The views of a scene show one set of named points, each view turned or mirrored, and shifted as a whole, with a little noise and some points left out.

Scene 1
View 1
(340): [ -9.8  27.4  48.1  11.9 -14.6  -0.4 -13.0  -8.7  23.3 -12.3  -4.5 -11.9
 -15.8 -22.4   8.1  19.5   9.3  -9.3  17.0   3.7  -6.5]
(21): [-18.3  19.3  38.3  27.5 -28.8  -5.4 -32.0  -5.7  14.2 -14.0  -7.4 -15.9
 -27.4 -25.9  23.2   9.5   5.5  -9.6   6.6  -4.2  -7.7]
(253): [-26.0  19.8  62.5 -13.7  -7.1   6.0  17.0  -2.6  36.6 -37.0  39.4   5.1
  -9.3  -7.8  -3.3  16.3  20.3 -33.0  16.7   8.4  11.0]
(256): [-32.9  -9.5  42.8  28.6  -2.0 -23.8 -30.4  18.3  -0.2   2.7  17.0 -15.2
 -13.9 -22.6   5.7   8.1   6.5  -0.3 -14.5 -18.2 -19.8]
(87): [-29.2   8.7  53.1 -11.3   6.4  -2.0  -6.0   9.0  30.3  -8.2  17.8  -2.6
 -26.9  -0.2  -5.9   5.9  15.1  -9.1   9.4  11.3  -1.0]
(281): [-13.5  30.5  34.8  55.7 -29.8 -14.4 -51.4  -2.1  -6.0  -7.1 -17.8 -12.3
 -20.6 -37.7  36.4   6.6   2.3  -5.7  26.7 -19.3  -0.4]
(194): [-23.6   5.9  55.5   0.3   7.2 -10.0 -11.1   6.1  24.8  -9.2  15.5  -9.4
 -16.4 -11.9  -1.4  16.1  10.1  -7.1   1.6   0.1  -8.6]
(26): [-18.6  26.5  34.7  13.2 -18.7   1.0  15.3  -4.1   4.7 -15.4  33.2  -6.4
  -0.8 -30.6   1.8   4.8  33.2 -19.9  -6.7  -3.8  -3.9]
(94): [-26.2  26.2  41.6   8.2 -58.8  19.9   0.8  -8.0  30.3 -25.7   9.4  -0.8
 -31.8 -11.2   8.1   3.5   9.8 -33.1  25.5  21.8   2.1]
(174): [  1.5  41.6  34.9  29.1  -2.6 -11.9 -23.7 -18.4   4.4 -14.7  -8.2 -22.7
  -4.2 -44.8  26.6  18.5  22.1  -0.9  -3.1 -19.4  -5.2]
(78): [-25.3  11.2  34.7  15.4 -14.9  -7.0 -12.5   3.9   8.2  -4.6  13.6 -11.7
 -20.7 -21.1   7.5   2.2  19.4  -6.9  -7.5  -2.8  -9.8]
(123): [-39.5  -1.2  38.1  10.6  -9.9  -8.4 -34.5  20.2  14.0   6.2   4.0  -5.1
 -45.6   0.8   6.3  -9.3   8.2  -0.1   6.6   6.6  -5.3]
(300): [-16.4   2.0  62.4  29.5 -28.6  -9.0 -20.2  -2.7  23.7 -19.2   4.9 -19.5
  -1.8 -31.9   6.8  36.8 -13.9 -18.4   8.7  -9.7 -22.6]
(93): [ -5.8  47.6  44.6  19.3 -11.3  -2.1 -29.3 -15.7  19.2 -22.2 -14.8  -8.2
 -23.2 -26.0  28.8  11.8  14.8  -9.9  30.9  -2.1  11.4]
(42): [-12.4  13.3  49.9   7.8 -30.7   1.8  -8.1 -17.5  34.7 -25.4  -0.5 -24.3
 -15.0 -27.3   8.2  30.9   0.2 -16.2  -7.6   3.8 -20.1]
(330): [-10.5  22.6  49.0  28.6 -20.3  -6.8 -11.1  -9.1  12.7 -17.9   8.8 -16.7
   1.7 -37.2  11.7  26.0   7.3 -15.7   6.6 -11.7 -12.3]
(153): [-23.2  18.6  44.9   3.4  29.9 -14.2 -21.2  18.4   7.8  15.8   5.4  -2.0
 -24.9  -7.4  -2.1  -2.8  21.9  10.4  18.8   2.3   1.6]
(136): [-25.5   0.4  41.8  46.3 -51.5  -8.7 -42.5   1.9  10.9  -9.5 -11.2 -21.5
 -24.9 -30.3  21.5  18.2 -15.3 -12.6   6.4  -8.4 -23.1]
(230): [-26.9   8.1  50.1 -15.8 -13.7   9.1   7.0   2.6  36.3  -6.7  14.5  -6.9
 -28.9  -1.6 -12.5   8.9  12.3 -13.3   4.4  23.5 -11.9]
(218): [-11.5  32.7  31.2  17.6 -20.0   4.4  22.9  -4.3  -0.3  -4.3  26.9 -10.2
   7.6 -37.3  -5.0   7.0  35.5 -15.2  -4.1   0.1 -11.6]
(47): [-31.9  -3.0  37.9  14.8 -30.9   0.4 -10.9  11.5  15.8   5.0   9.2 -13.8
 -27.4 -13.3  -5.2   4.8   5.8  -8.9  -5.2  10.4 -23.6]
(25): [-19.2  11.7  50.5  21.9 -19.0  -8.5  -4.4  -2.8  13.4 -22.3  24.7 -12.3
   1.2 -32.1   6.8  22.2   9.7 -19.7  -1.9 -11.2 -11.1]
(296): [-23.8  26.9  37.1  14.2 -22.7   5.3  -3.8   5.2   8.6  -2.8  13.1   0.2
 -20.2 -16.0   2.5  -2.3  21.1 -14.4  21.5   9.2   1.3]
(344): [-22.3  21.4  34.8  22.3 -37.0   1.6   1.7  -6.1   8.3 -22.4  24.6  -9.6
  -8.3 -30.3  11.1   6.6  21.8 -23.8  -4.6  -5.1  -5.1]
(195): [-35.5  11.9  33.3   2.2  14.6  -9.9 -21.5  22.2   4.0  10.1  15.6   2.0
 -39.6   0.5   3.1 -20.4  30.2   4.3   5.9   4.6   7.0]
(308): [-19.9   8.2  54.7  25.4  -0.8 -17.2 -22.4   6.0  10.0 -11.5  14.5 -11.7
  -3.0 -26.6   8.5  20.0   5.2  -9.2   8.3 -16.0  -8.5]
(364): [-21.0  19.0  14.3  16.6 -36.5   5.0  12.6  -5.2  -0.3  -0.3  19.7 -20.0
 -13.8 -34.0   0.1  -4.6  35.9  -8.3 -35.3   3.3 -23.4]
View 2
(136): [ 30.9  29.0  20.9  14.6 -34.7 -10.2 -14.8   8.1 -13.6 -17.4 -23.5  25.9
  -9.5  33.8   5.4  38.6  35.4  -0.6  -2.6   3.6  -9.7]
(26): [ -6.8  29.1 -13.3  35.2   3.5 -12.3 -28.3   9.2  28.4  16.4 -24.3  -1.5
 -24.7   8.3  -4.2  -5.7   5.7  11.4  10.3  21.3   1.4]
(195): [ -1.6  43.6  27.6 -17.7  15.0 -25.0 -17.5  19.0  13.3   9.2  -6.7  -1.8
 -11.5   4.6  -5.4 -20.3 -11.2   5.2  13.7 -27.0 -14.0]
(300): [ 15.8  21.2   0.4  48.7 -21.9   1.0 -15.3  20.6   3.4 -23.6 -28.8  10.1
 -12.5  20.2   8.4  27.4  32.8  -4.9   4.8  -1.2 -23.8]
(42): [ 16.6  18.7 -16.8  36.7   3.7  -8.1 -22.7  19.3  18.9 -12.9 -25.2   2.6
 -16.0  19.8  10.1  38.4  24.7 -10.7 -10.8   0.2 -10.6]
(93): [ 25.4  40.5 -14.1  15.1   8.5   2.3 -27.6   5.2  -5.6   9.3 -22.6  32.6
   1.0  -9.8  10.4  20.2   1.4  11.9 -20.4  -4.2 -30.6]
(364): [  3.3  23.0  -1.5  13.8  -8.6 -19.1 -29.1   6.2  41.0  26.1 -10.6  -2.8
 -36.2  25.4  -2.4  11.7  11.5   3.5   7.4  19.4  32.6]
(123): [ 10.2  40.9  31.6 -16.2   3.0 -24.8 -11.0  18.1   1.0 -10.1 -11.1   1.9
  -6.1  22.6  -3.8   0.3   4.5  -3.0   6.7 -26.2 -12.1]
(296): [  8.3  43.8  -1.1  10.6   9.5  -3.6 -15.1   4.5   8.7   4.0 -18.9   7.9
  -1.1  18.7  -8.3  -4.0   3.4   6.9   0.2  -1.6  -2.1]
(253): [-15.6  35.6 -30.0  44.3  41.9 -16.3 -20.7  17.1  19.1 -16.3 -36.6 -15.6
  -3.7   9.0 -10.6 -13.4   2.4   0.4   3.4   6.5 -26.3]
(218): [ -2.9  28.0 -14.8  40.1  -4.6   3.6 -27.7   6.9  37.1  25.3 -17.3   1.1
 -25.3   7.9  -3.8  -7.1   4.3  11.4  12.5  18.6  12.9]
(230): [  0.9  33.4  -9.9  18.6  32.1  -8.8 -10.4  21.4  27.8 -13.8 -18.0 -18.2
  -2.9  27.2  -5.9   1.2   4.8 -14.9   1.2 -20.5  -1.9]
(87): [ -3.0  35.2   0.7  14.3  27.7 -15.0 -14.9  25.9  20.8 -12.4 -18.5 -13.3
  -6.1  10.8  -3.1  -6.9  -0.4  -7.6   5.8 -23.5 -20.5]
(340): [ 17.5  31.2 -10.2  27.4   5.1   4.4 -20.3  14.7  11.3  -1.9 -19.5  12.8
  -5.2   6.6   6.5  17.2   9.3   0.1  -6.7 -11.2 -18.5]
(308): [  5.2  27.1  11.6  33.7 -17.5  -7.4 -21.3  22.8   5.9  -8.3 -22.4  10.0
 -18.8  -0.7   7.5   5.5  15.4   4.1  13.6  -5.8 -32.8]
(153): [  4.5  40.2  23.7   0.8   6.3  -2.5 -17.0  26.9  17.6   7.7  -3.9   2.9
  -8.6  -9.0   3.1 -18.1 -11.7   2.9  15.1 -39.0 -25.6]
(256): [  3.7  23.8  37.8  13.4 -31.0 -24.0 -20.6  25.5  10.5  -5.9 -14.5   2.5
 -31.2  12.0   5.6   4.7  18.9   2.0  24.4 -10.0 -18.2]
(344): [  2.2  29.8 -10.4  29.4  -2.6 -16.6 -27.6   3.2  14.0   6.9 -28.1   7.1
 -19.7  17.6  -4.1   9.3  15.6  10.3   2.5  26.5   0.6]
(78): [  5.6  30.1  10.2  11.1  -3.9 -17.8 -22.7  15.5  18.4   6.0 -15.7   3.4
 -21.1  13.5   0.8   6.0   8.9   3.0   7.5  -1.0  -4.0]
(94): [ 12.6  45.6 -25.8  19.9  28.9  -6.1 -11.8  -5.2   1.3 -12.0 -32.1   6.3
  11.8  37.7 -15.4  11.6  13.4   1.5 -16.3  14.1   5.2]
(281): [ 33.8  40.0  19.4   6.1 -36.4  -0.3 -25.6  -0.5 -23.8   9.0 -19.0  49.1
  -6.1   0.8   9.2  24.8  17.1  20.4  -6.4   4.7 -24.7]
(25): [  0.7  23.5  -4.2  43.5 -11.5 -11.3 -25.1  15.1  14.3  -5.7 -28.9   4.2
 -22.7   9.2   2.5   9.7  19.6   5.2  10.6  13.5 -16.7]
(21): [ 25.1  33.2   3.7   6.6  -6.1 -11.9 -23.4   8.4  -0.8   0.0 -19.7  22.9
 -10.2  14.8   6.2  28.9  15.6   3.6 -11.0  -1.0 -11.5]
View 3
(26): [ 25.4  22.8  -6.1  -9.0  10.4   6.3 -25.6  25.3   5.8  -7.1 -15.1  -8.0
  23.1  15.8   8.5   7.9  10.5 -38.7 -14.6 -14.8   3.6]
(308): [ 29.5 -14.6   3.6 -11.3  -5.5  11.0 -29.1  15.6 -12.7   1.3   6.8 -23.4
  26.0  -5.8  -1.5 -15.1   8.3 -10.7  -4.3  -2.8   1.9]
(78): [ 28.9   5.7   9.0  -8.8   7.2  -3.0 -24.3  30.8  -8.4 -10.8   2.1  -8.3
   4.8   3.2 -10.6  -3.5  -2.3 -22.1  -8.1 -13.0   1.4]
(300): [ 35.7 -12.2 -13.5  -2.9   2.4  10.4 -29.0   9.8   3.4   4.1  32.7 -27.5
  11.0 -12.3  12.3 -15.5  11.2  -7.9  -7.6  16.9  12.4]
(194): [ 31.5 -15.0  -2.7   6.4  -2.4  -3.3 -21.8  31.6 -13.9   7.9  -6.5 -23.9
   9.5   2.2 -13.4 -11.7  10.0 -18.4  -1.0 -15.7  11.8]
(94): [ 29.4  16.5 -26.6   3.1  14.1   1.2  -6.0  26.3  33.0  14.2  21.5  21.6
  -4.2   8.7 -23.4  19.6   8.9 -14.8 -15.7   2.6  11.9]
(47): [ 38.9  -6.0  -4.8   6.7  13.8 -10.1 -26.1  34.7   4.8 -19.3  19.3  -8.6
  -8.7   3.7 -15.0 -13.0  -6.5 -20.7  -9.9 -13.5   5.4]
(42): [ 29.8   9.6 -13.0  -1.0  11.7  -0.6 -18.7  24.2  -0.9  12.9  19.0 -23.7
 -14.5  -7.2  10.8   0.7  13.7 -17.6  -5.3  14.6  22.5]
(230): [ 33.5  -5.8 -22.1  23.5  10.3 -13.4 -13.0  43.0   5.8   8.3  -3.1  -8.5
 -10.8  13.2 -22.7  -2.0  12.9 -25.2  -4.4 -23.0  18.2]
(364): [ 29.7  36.8   5.3 -12.0  26.8  -6.6 -32.5  36.1   1.2 -34.1  -2.6  -8.1
  -6.7  12.4  13.9   4.2  -6.8 -45.2 -14.9 -16.4   2.5]
(340): [ 19.5   4.0  -7.5  -3.6   7.1   8.9 -14.5  20.6  -5.1  13.2  11.9  -8.6
  -1.5  -5.3  -4.7  -1.3  23.0  -4.6  -3.1  -7.0   4.1]
(153): [ 20.3 -20.2  13.9   0.1  -1.5   2.1 -19.0  34.2 -28.2  -2.6 -13.8  -8.3
  12.2   3.7 -33.1 -18.2  16.3  -3.5   3.0 -47.0 -12.5]
(93): [  8.2  14.5   7.1 -22.5   1.5  18.5  -4.9  13.4 -11.1  26.3  12.9   6.8
   2.4 -11.3 -14.6  10.9  27.3  10.5  -1.1  -1.1  -5.6]
(296): [ 23.5   6.6  -5.1  -3.8   9.4   5.7 -15.9  26.0   8.0  -3.3   3.7  11.9
   9.9   9.7 -20.8   2.6  11.2 -14.4 -11.5 -23.6  -5.9]
(218): [ 21.6  28.5  -9.5  -7.0  19.1  12.4 -28.6  23.1   6.8 -17.1 -13.1  -8.8
  17.4  15.6  18.1   2.6  17.9 -38.1 -15.8 -24.5  -4.4]
(21): [ 24.9   6.8  10.0 -20.3   5.9   4.7 -18.0  19.6  -6.8   1.1  26.0  -2.7
  -2.9 -11.9 -11.5   0.0   2.2  -1.5  -5.3   6.4   0.2]
(195): [ 26.3 -10.6  20.2  -4.1  -2.2  -9.6 -17.8  43.1 -20.6  -9.3 -15.9   5.3
  10.3  11.1 -46.3  -6.4  -4.0 -15.3  -1.1 -42.5  -9.0]
(344): [ 28.9  21.9  -4.7 -14.1   9.1   5.9 -24.2  21.1  12.6  -5.6   4.0  -1.9
  16.4   6.8   4.4  10.5   0.6 -31.2 -16.2   2.8   6.1]
(25): [ 31.9   3.4  -7.4 -10.7   1.8   8.8 -29.6  15.1   2.1   0.5   4.9 -22.4
  23.9   0.8  11.0  -3.0   6.7 -26.0 -11.3   5.8   9.7]
(87): [ 31.8 -14.9  -9.2  14.2  -1.6  -8.8 -14.3  39.7  -7.1  13.5 -12.0 -10.3
   5.2  10.7 -29.6  -4.5  11.3 -19.4  -1.7 -24.6  14.0]
(281): [ 16.9   5.7  25.4 -42.3   2.6  22.9 -21.4   2.5 -11.3  -7.2  41.1   8.7
  13.4 -23.7 -10.3  -6.3   3.3  18.9  -6.4   8.8 -21.6]
(174): [  9.8  23.9  20.9 -33.7   6.5  19.1 -21.6  11.5 -28.2   4.0   5.1 -18.3
   5.4 -13.9  18.2   0.5  21.3  -5.9  -1.8   0.3  -7.9]
(136): [ 35.9  -5.1   7.4 -20.8   7.9   4.5 -27.7  11.9   3.5 -14.7  54.8  -7.3
  -5.2 -21.0  -5.4 -14.6 -11.3   3.7 -10.8  22.3  -0.1]
(330): [ 23.6   7.4  -4.5 -14.4   5.7  15.3 -26.2   9.6  -2.1   3.4  14.2 -19.0
  14.9  -7.4  15.2  -4.5  16.9 -13.7  -8.1   5.5   3.0]
View 4
(136): [ -0.3  20.7  41.4  19.2  -8.6  12.4  12.4 -57.4  -4.7 -32.8  14.2  16.2
  25.6  43.5 -15.5   1.9   4.4  -2.9   9.5 -34.7  17.0]
(296): [  2.3  -4.0  13.2  -0.2  -9.9 -24.0   6.2 -13.8  -8.7 -21.1   6.3   2.2
   5.3  16.8   7.9  17.9  13.2   7.6  15.1 -12.0 -12.3]
(256): [-16.8   9.2  31.5  24.9 -26.0  -5.8  -5.1 -29.0 -14.2 -30.3  33.1  14.8
  23.4  22.5  -0.3 -21.4 -17.7  -0.4 -11.3  -4.8  -5.9]
(364): [ -4.6  13.6  13.4  18.2  -8.4  -5.2   6.4   6.1 -31.3 -39.8  18.0  28.8
 -33.8   6.5  13.4   6.3  -4.3  -9.9   1.7 -26.3   1.2]
(47): [ -4.8  11.7  20.4   1.3 -20.8   0.3  -0.8 -16.9 -27.4 -21.2   8.0   2.0
   8.3  16.5 -10.1  -5.7  -2.3   2.0   5.9 -29.6  -3.9]
(94): [ 15.6  10.3  15.6 -27.9   1.4 -11.0   1.2 -24.9   1.0 -19.1  -3.7  -6.0
  -9.3  23.5  -2.6  29.0  22.5  -2.0  38.2 -37.0  -5.1]
(330): [  2.1   6.1  52.2  19.8 -12.0  -9.4   8.2 -27.3   2.4 -29.2  22.2   1.5
  -1.3  29.7   4.5  22.8  -6.4 -19.6  10.3  -5.2   2.4]
(344): [ -1.5  11.7  26.7   5.4  -4.3 -12.1   0.2 -17.0   1.4 -34.8  24.8  12.8
 -17.6  19.1  15.5  15.7   6.1 -14.5  16.3 -19.0  -3.7]
(42): [ 13.3  14.0  47.2  -4.0 -15.0   4.1  -0.2 -25.8  -8.3 -26.1   9.2  -2.0
 -12.9  27.8 -17.5  22.1 -21.0 -21.9  17.9 -15.7   7.2]
(340): [ 14.8  -2.4  36.3   2.6 -15.4 -14.5   9.0 -25.6  -6.5 -20.6   6.0  -2.8
   4.4  27.7  -9.3  28.1  -8.6  -5.5  13.5  -1.5  -1.7]
(195): [ -1.1 -11.9 -11.2  -2.8 -24.7 -32.9  -7.8 -16.6 -20.7 -20.7  13.1  15.9
  23.2   8.1   1.8  -8.8  -9.7  27.6  -4.6   8.7 -22.6]
(253): [  5.6  -1.1  28.0 -35.1 -15.5 -28.4 -22.0  -4.3  13.7 -13.1  18.9 -23.8
 -14.4   8.9   7.2  19.8  -6.6 -16.5  31.6   1.4 -28.5]
(194): [  0.6  -1.5  32.1  -4.4 -28.7 -16.7 -10.4 -16.7 -10.0 -16.8  17.8  -7.6
  10.7  16.1  -8.3   1.3 -23.0  -3.7   4.3   5.5 -14.7]
(26): [ -4.2   3.5  26.3   8.0  -8.5 -22.1  -1.3   2.2  -5.0 -30.5  26.6   9.0
 -24.0   8.8  21.8  17.0   0.8 -14.3  11.8  -6.7 -13.2]
(300): [ -1.6  14.2  63.7  11.9 -18.9   4.6   3.0 -36.8   2.2 -22.5  20.9 -12.4
  13.1  35.1 -10.5  10.2  -9.4 -22.6  12.9 -17.3   3.8]
(87): [  5.2  -4.3  16.3 -21.1 -27.2 -22.9 -13.9 -11.0 -12.6 -11.5   8.3 -12.7
   9.5  10.6  -9.6   3.0 -17.0   4.4  11.5   2.8 -22.3]
(153): [  0.9 -19.5  10.8   9.1 -31.3 -34.8   2.9 -15.0 -20.4 -13.9  10.0   0.9
  31.7  13.8  -3.4   3.1 -15.8  22.5  -9.3  21.0 -20.1]
(123): [  0.1   0.8   0.6  -5.9 -23.1 -13.5  -6.2 -34.2 -19.9 -20.4   8.3  12.3
  33.0  20.3 -13.8 -13.4  -6.7  23.4   0.5 -11.1 -10.5]
(174): [ 15.0  -4.8  41.6  34.5  -9.2 -19.2  19.2 -33.0  -0.4 -39.6  21.8  26.4
  -5.8  33.6   3.9  35.3 -19.9 -10.3   0.0  17.5  10.7]
(308): [ -6.2   1.7  46.0  17.2 -21.2 -14.8  -1.6 -30.2   3.2 -24.4  28.5  -0.2
  18.4  27.4   2.6   4.5 -11.7  -9.4   2.0   4.8  -8.4]
(93): [ 25.9 -10.8  27.9   5.4  -4.4 -27.9  16.2 -45.3  10.8 -27.1   5.3  12.2
   9.4  37.3  -4.7  45.1  -3.1   3.6  18.1  11.7   3.9]
(218): [ -6.2  -0.3  30.4  20.7  -8.9 -21.8  10.1  11.7 -14.5 -30.3  20.6   4.6
 -26.8   7.4  24.9  23.5   5.0 -15.6   8.0  -8.7  -9.8]
(230): [  7.6   2.3  17.9 -26.1 -24.1 -13.1 -10.3  -2.5 -23.3  -9.7  -0.8 -17.3
  -1.3   8.1 -14.7   7.9 -12.0  -0.8  17.1 -14.5 -16.6]

In a view up to two points have been moved. Name them for each view, in the order of its rows, or write none.
view 1 | none
view 2 | (296), (21)
view 3 | none
view 4 | none
